Points, in no order, along strands that fork, close into loops and pass close to each other.
Points whose rows are less than 51.7 apart are linked; no others are. Some points are linked to none.
vapo: [  6 -14  12  33  11   3 -34   6  -2  20  -5   7   9   3  23 -22 -32  24
  19 -23 -44  14]
Vuf: [ 15 -14   6  46  23  -1 -34   8  -5  24   5  15  20   9  34 -26 -27  22
  16  -6 -48  15]
lorok: [  3 -18  37  10  16 -13 -35   2  41  -1   6 -28  19   6  -9 -26   1  30
  11   7  -4   4]
gef: [-47  -7  32   4   5 -17 -28 -21  23  -8  24   1 -19 -12  -3  48   4 -27
 -32 -13  15 -20]
ruzi: [ 32   7 -10  18   1   9   5   2 -22   7 -11  21  23  20  28 -13  -6  -3
  17  11 -21   8]
geke: [ 29  16 -11  10  21 -28  42   3  -2 -15   5  10  38  -2  -6  -1  49   6
  -7  27  33  13]
digi: [ -9  20 -31   3  10  -3  20   2 -29   4   3  40  -9   5   8  15  38 -24
  -7  33  21   7]
Sel: [-12  -7  -9 -22   0 -17   7   9  14 -18  -8 -32  -1 -11 -28  -7  27  11
 -10  28  38  -5]
gagu: [ 71  19 -15   1   3  -2  78  -4 -22   4   8   7  40   6  -3 -11   7   3
  15   1  -7  15]
zin: [-28   6  -9 -17  13 -23   2  17  17 -13   0   1 -19 -19 -32  23  36 -10
 -13  24  42  -2]
bez: [-16  -4  20  11  19 -19 -21   1  40  -9   2  -8  12  -3 -12  -7  17   3
  -1  26  18   6]
Bof: [ 46  -5   4  12  17  -1   9  21   9  22 -12  25 -24   1  -9 -14 -31  13
  50 -31 -30  23]
rulib: [-19   6   0  12  17 -21  -2 -16 -24 -12  20  14  35  -9  39  -5  57  -9
 -12  36  24   7]
paza: [-42  -4  36  13  17 -21 -39  -7  43 -10  15  -1   0 -11 -15  20  10 -16
 -13   5   9  -6]
podab: [-10   8  17   7  -2  11 -14   8  21   3  -2  15 -17   2 -10  32 -28 -15
  -6 -25  -1  -5]
rav: [ 31 -17  20  -6   5 -23  24 -13  14 -14   3 -52  36   5  -8 -35  19  46
   2  26  13   7]
musov: [-24 -14  21  21  12 -13 -39 -22  12 -14   6 -29  43   2  28 -31  22   1
  -5  31  -2  -3]
Tigeb: [-64  -5 -23  -7 -12   7   1 -23 -19  -3  18  37 -33   1  -2  41  16 -26
 -30   2  10 -10]
tafit: [-10  -9  32  24  10   3 -41   4  30  13   6   7   4   0   2   6 -30   8
  -1 -26 -28   0]
zolog: [ -1 -23  27  23  11  -5 -47   1   7  20   5  -5 -10 -12  12 -16 -43  29
  -1 -63 -47   7]
tapun: [-30 -16  30  31  11 -11 -43 -13  32   5  14  16   6  -3  11  32 -23 -17
 -24 -21 -23 -10]
difoz: [-17  -4  14 -36 -18  -7  -7   7  24 -15  -8 -53  -5 -12 -34 -12   1  18
  -9   2  30 -20]
Rez: [ 39  18  -9  10  15 -14  32   5  -7  -5   3  16  30  13   5  -4  27  -4
   1  24  19  13]
nuf: [ 24   9 -32 -15  -1 -12  45   6 -16 -16  -9 -18   2  -2 -22  -3  38   3
 -14  36  34  -3]
Nide: [-10  -4   8   2  12 -19 -12  -3  19 -14  -1 -15  22   4   1 -15  24   7
   0  31  20   5]
Fak: [ 20  -3  -1  40   9  10 -24   0 -27  19  -6  18  29  13  49 -24 -24  11
  13  -2 -47  15]
nava: [-27   2  -1  16  10 -15 -13 -21 -18 -12  13   6  37   3  45 -13  40 -14
 -11  29   6   7]
Fetu: [-48   9 -20 -16 -15  10   3 -12 -12  -4  19  21 -44   2 -20  41  10 -28
 -35 -10  21 -19]
sume: [  1 -26  12  20   5  -2 -39   3 -13  23  -7  -5  -4  -6  26 -36 -41  32
  12 -48 -55  14]
bub: [ 75  16 -22  -3   2   5  60   9 -10  18  -6  14  -8   3  -7  -7 -12  -4
  45   5 -13  20]
gan: [-23  10  16   4   1  -2 -19   6  24   1   4  16 -18   1 -14  36 -11 -19
 -15  -8  13  -7]
tani: [  9   4   8 -20 -22  24  -3   7 -15   9 -10  -5 -45 -11   4   0 -42  -8
   8 -58 -19 -11]
dat: [-10   8  -4  -9 -22  35  -3  -8  -6   7  -1  11 -32   3  -5  25 -31 -23
 -13 -32  -7 -16]
Kigam: [-24   6 -22 -24 -27  25   5   3 -13  -4  -5  -5 -27   4 -17  12  -2 -17
 -13  -1  13 -16]
bino: [ 52  15  -7  -5   2  -8  75  -9 -18  -5  10  -2  64   1  -5 -20  17  12
  -1  -4   3  12]
lem: [ 47   5  -5  10   1   6  16   1 -17  10  -7  11  19  13  17 -22 -12  10
  26   3 -11  13]
Nog: [-19   7 -45 -40 -28  24  21   6 -29  -9  -2 -13 -34   6 -35   3   9 -12
 -15   8  16 -19]
gepi: [ 18   7   1  12   6  12  -2  20  13  13 -14  30 -10   7  -9  14 -29  -5
  22  -7 -14  14]
kete: [-15  -8   7  -6 -14   7 -16  -2   9  -4 -11 -23   9   4   4 -16  -6  11
   2   8   4  -5]
tidub: [-28   8  14 -30 -15   0 -16   6  14 -20   6 -33 -24  -9 -35  19   0  -8
 -29 -11  37 -30]
gor: [  9  -1 -24 -33 -34  34  16  -2 -42  12 -16  -3 -31  -3  20 -21 -30 -11
  24 -21 -32  -6]
giseb: [ 10   7 -15  -8  -7   5  12   3 -10  -2 -11  -2   6   9  -1  -9   7   0
   3  22  14   3]
pase: [  4 -11   4 -19 -12  -5   5   1   8 -10 -12 -37   6   2  -6 -22   2  27
  10  17  13  -3]
Zigem: [ 31  16 -18  29   7  16   6  -1 -27  10  -7  40  26  27  35  -6 -10 -18
  12  11 -31  15]
geda: [ -8  -2  18  29  16  -2 -32  14  32   9   0  18   9   7  -3  15 -26   2
   6  -7 -18   8]
soz: [ 55 -10  11  -4  -5 -12  43  -2 -10   0   0 -25  21   8   5 -29  -6  40
  26   6  -4  17]
Ranam: [-34   5  15  -7  17 -25 -15   6  36 -12   7   0 -10 -21 -29  22  30 -10
 -11  20  36  -3]
tagag: [ -4 -21  36  29  10  -1 -56  -5  20  16  10  -7   0  -9  12   4 -38  17
 -13 -46 -38  -3]
zud: [-12  -2   8  14  -8  18 -24  -1   7   9  -4  22  -9   4   7  24 -34 -15
 -10 -24 -24  -4]
zuti: [ 15   3 -20 -11   3 -19  31  12   9 -14 -12 -22   0  -5 -30   1  27  10
  -3  32  36   5]
nadib: [-16 -12  34   6  15 -11 -32   6  45  -6   4 -11   9   4 -16  -4  -4  10
   4   6   2   1]
zefa: [ 55  -2  -4   5  11   4  33  21  13  17 -11  22 -29   2 -14  -8 -29   9
  53 -18 -24  23]
Vugok: [-22  -4 -10  -8 -26  38  -7 -12 -19   4  -7   5 -19   4   8  16 -26 -20
 -16 -30 -15 -15]
Kava: [55 12 -9 11  6 -7 34  5 -9  3 -7 11 22 14  0 -9  4  9 20 18  1 16]
zel: [-17  -6   4  12  -6  10 -24  -4   6   3  -8  -8  11   8  17  -8 -11   3
   0   3 -16  -1]
nepi: [ 29  -7  16  22  18   0 -14  25  20  23  -7  22 -14   4  -4 -10 -36  24
  37 -32 -31  18]
vete: [  4 -10  -7  24  -8  21 -20  -9 -29  13 -10   1  22  10  50 -23 -22  10
   9  -5 -43   6]
sazev: [-10  -8  -1 -32 -17  -6   4   7  12 -15 -13 -48   4  -6 -28 -13   8  22
  -5  18  29 -11]
bolu: [-13  -3  10  17  10 -18 -21 -18  -5 -14   9  -9  42   8  38 -22  32  -1
  -7  29   4   4]
tugo: [ -2   6 -40 -48 -35  46  23  -3 -42   7  -6 -11 -39   4 -11  -6 -16 -14
  11  -8 -12 -25]
Fano: [-71 -12  -8  -3  -5  -7 -11 -30 -12  -3  26  25 -22 -11   2  42  24 -24
 -29   0  10 -11]
sado: [ 16   9   0  18  12   2   1  12  11   6 -10  25   7  15   0   3  -8  -3
  18  14  -5  17]
Gov: [-35  -2  11 -24 -11  -6 -19   0  26 -13  -5 -33 -10 -11 -22   6   7   2
 -19   1  31 -15]
lubi: [-29   6   0   0  25 -31  -5   0   2  -8  14   8   3 -31   3  11  61  -7
  -4  44  35   8]
luzas: [ 23 -13  26  10  17  -9 -11  15  32  13  -1 -10  -1   7 -14 -14 -17  43
  36 -13 -11  13]
dav: [  9   6  16   2   1  10  -9  20  17  10  -6  14 -20   2 -16  14 -33   4
  18 -27  -7   4]
tur: [ -8 -11 -16 -24 -34  41   3  -8 -44  13 -15  -8 -21  -5  28 -20 -33  -7
  10 -30 -37  -9]
fibe: [ -3 -11   9 -12 -32  30 -13 -13 -25   5  -5  -9 -38  -8  18   5 -44  -8
 -11 -66 -28 -18]
nili: [-16  11  -5   5  23 -30   5  -8 -13 -13  16  11  18 -17  16  -1  65  -4
 -14  40  33   6]
peno: [  4   0  13  25  19  -5 -18  13  24   7   0  17  11  11   0   1 -11   6
  18  11  -8  14]
nev: [  8  10  -6 -23 -24  35   5   7 -12  12  -5   2 -45  -6 -13  17 -38 -21
   3 -43  -8 -15]
vini: [ 18   4   8   3  22 -37  12  -7  15 -22   9 -18  45  -4   2 -22  52  16
 -11  37  31   6]
pebi: [-26 -19  15  24   2   4 -31 -14  13   7   5  28  -3   0  13  36 -28 -21
 -23 -24 -26  -5]
Duge: [-27   3  11 -11  -4  -4 -14   5  25  -5   3  -3 -10   0 -19  17  -5  -9
 -14  -4  22 -10]
munot: [ 78  22 -22  -5  -1   4  76   2 -26   6   3   7  14   5   0  -6  -1  -3
  28   4 -12  16]
Genu: [ 24  13   0   8  26 -39  30  -1   9 -21  11  -2  39 -10  -6  -9  59  11
 -12  34  40   9]
dedi: [-58  -5   8  -4  -1 -10 -18 -15  12  -6  17   7 -13  -9  -2  32  15 -22
 -26   3  16 -11]
Penov: [ 42  17 -22  -7   4 -12  65  -4 -24 -10   6   1  53   5  -2 -10  37   6
 -16  11  18   5]
lasi: [-45   8  -8 -21 -21   7  -5 -15  -7 -15  17  -2 -42  -2 -21  46   8 -21
 -46 -16  27 -31]
riz: [ -6  -2   6  -3  10 -24  -1  -7  11 -18  -1 -28  23  -5   5 -24  43   9
  -6  37  31   0]
vuvul: [-16 -14  -6 -16 -32  38 -10 -15 -28  13 -13  -4 -27  -7  22   3 -39 -11
  -7 -41 -27 -16]
felo: [ 32  17 -33 -15  -4 -14  63  -1 -32 -17  -3 -11  26   1 -10  -6  45   2
 -19  20  27  -4]
Ditep: [ -8  12 -41 -53 -35  39  21   5 -34   0  -1 -15 -45   5 -31   4 -10 -14
  -5  -8   0 -31]
dalud: [-23   4 -16 -12  13 -21   5   8  -1 -14   0  -3  -8 -19 -10  10  51  -4
 -13  34  39   3]
pobu: [ 13   0 -36 -45 -33  35  33   3 -44   9 -14 -12 -34   0   7 -20 -22 -11
  26  -5 -23 -12]
ruzo: [-39  10  -6 -30 -16   0  -6   4   1 -15  15 -13 -38  -9 -32  31  14 -15
 -38 -12  39 -30]
lop: [-13 -16  -7  28  -3  16 -28  -9  -8   9 -11   7  19   9  35 -10 -20  -2
  -4  -4 -38   4]
Pif: [-40  -4  28   6  23 -29 -28  -2  45 -13   9  -3   6 -12 -14   7  26  -8
  -3  24  23   5]
Koz: [ 16 -11  17  18   8   6 -22  16   8  18  -6   9 -12  -3   9 -11 -36  22
  25 -35 -34  14]
Veri: [ 61   9 -16   3   7   5  43  14   3  14  -9  17 -17   5 -17  -4 -20   5
  48  -2 -14  23]
bet: [  1   7 -27  -6 -17  27   9 -10 -35   0 -16   4   5  17  24  -9  -1 -13
   1  12 -10  -3]

A fork is a point with three links, a tip a point with one. Leave the first point through the second and follow the links. Name the first fork or tip that comes.
Kigam / Nog => vuvul
gagu / munot => vapo
lem / Kava => bez
zin / dalud => musov
musov / bolu => Pif

A tip is a point with one link. Name the tips that can be reached along the links from each point below, in the order of the rows.
vapo => gef, tapun
ruzi => lorok, paza, musov, Zigem
pobu => Kigam

Name the points in between on the shortest way along the links from the first point to the second, in order.
nepi / gan => Koz, vapo, sume, zolog, tagag, tafit, geda, peno, sado, gepi, dav, podab
tidub / Penov => Gov, difoz, sazev, Sel, zuti, nuf, felo
ruzi / lubi => lem, Kava, Rez, geke, Genu, vini, riz, Nide, bez, Pif, Ranam, zin, dalud
bub / zuti => munot, gagu, bino, Penov, felo, nuf
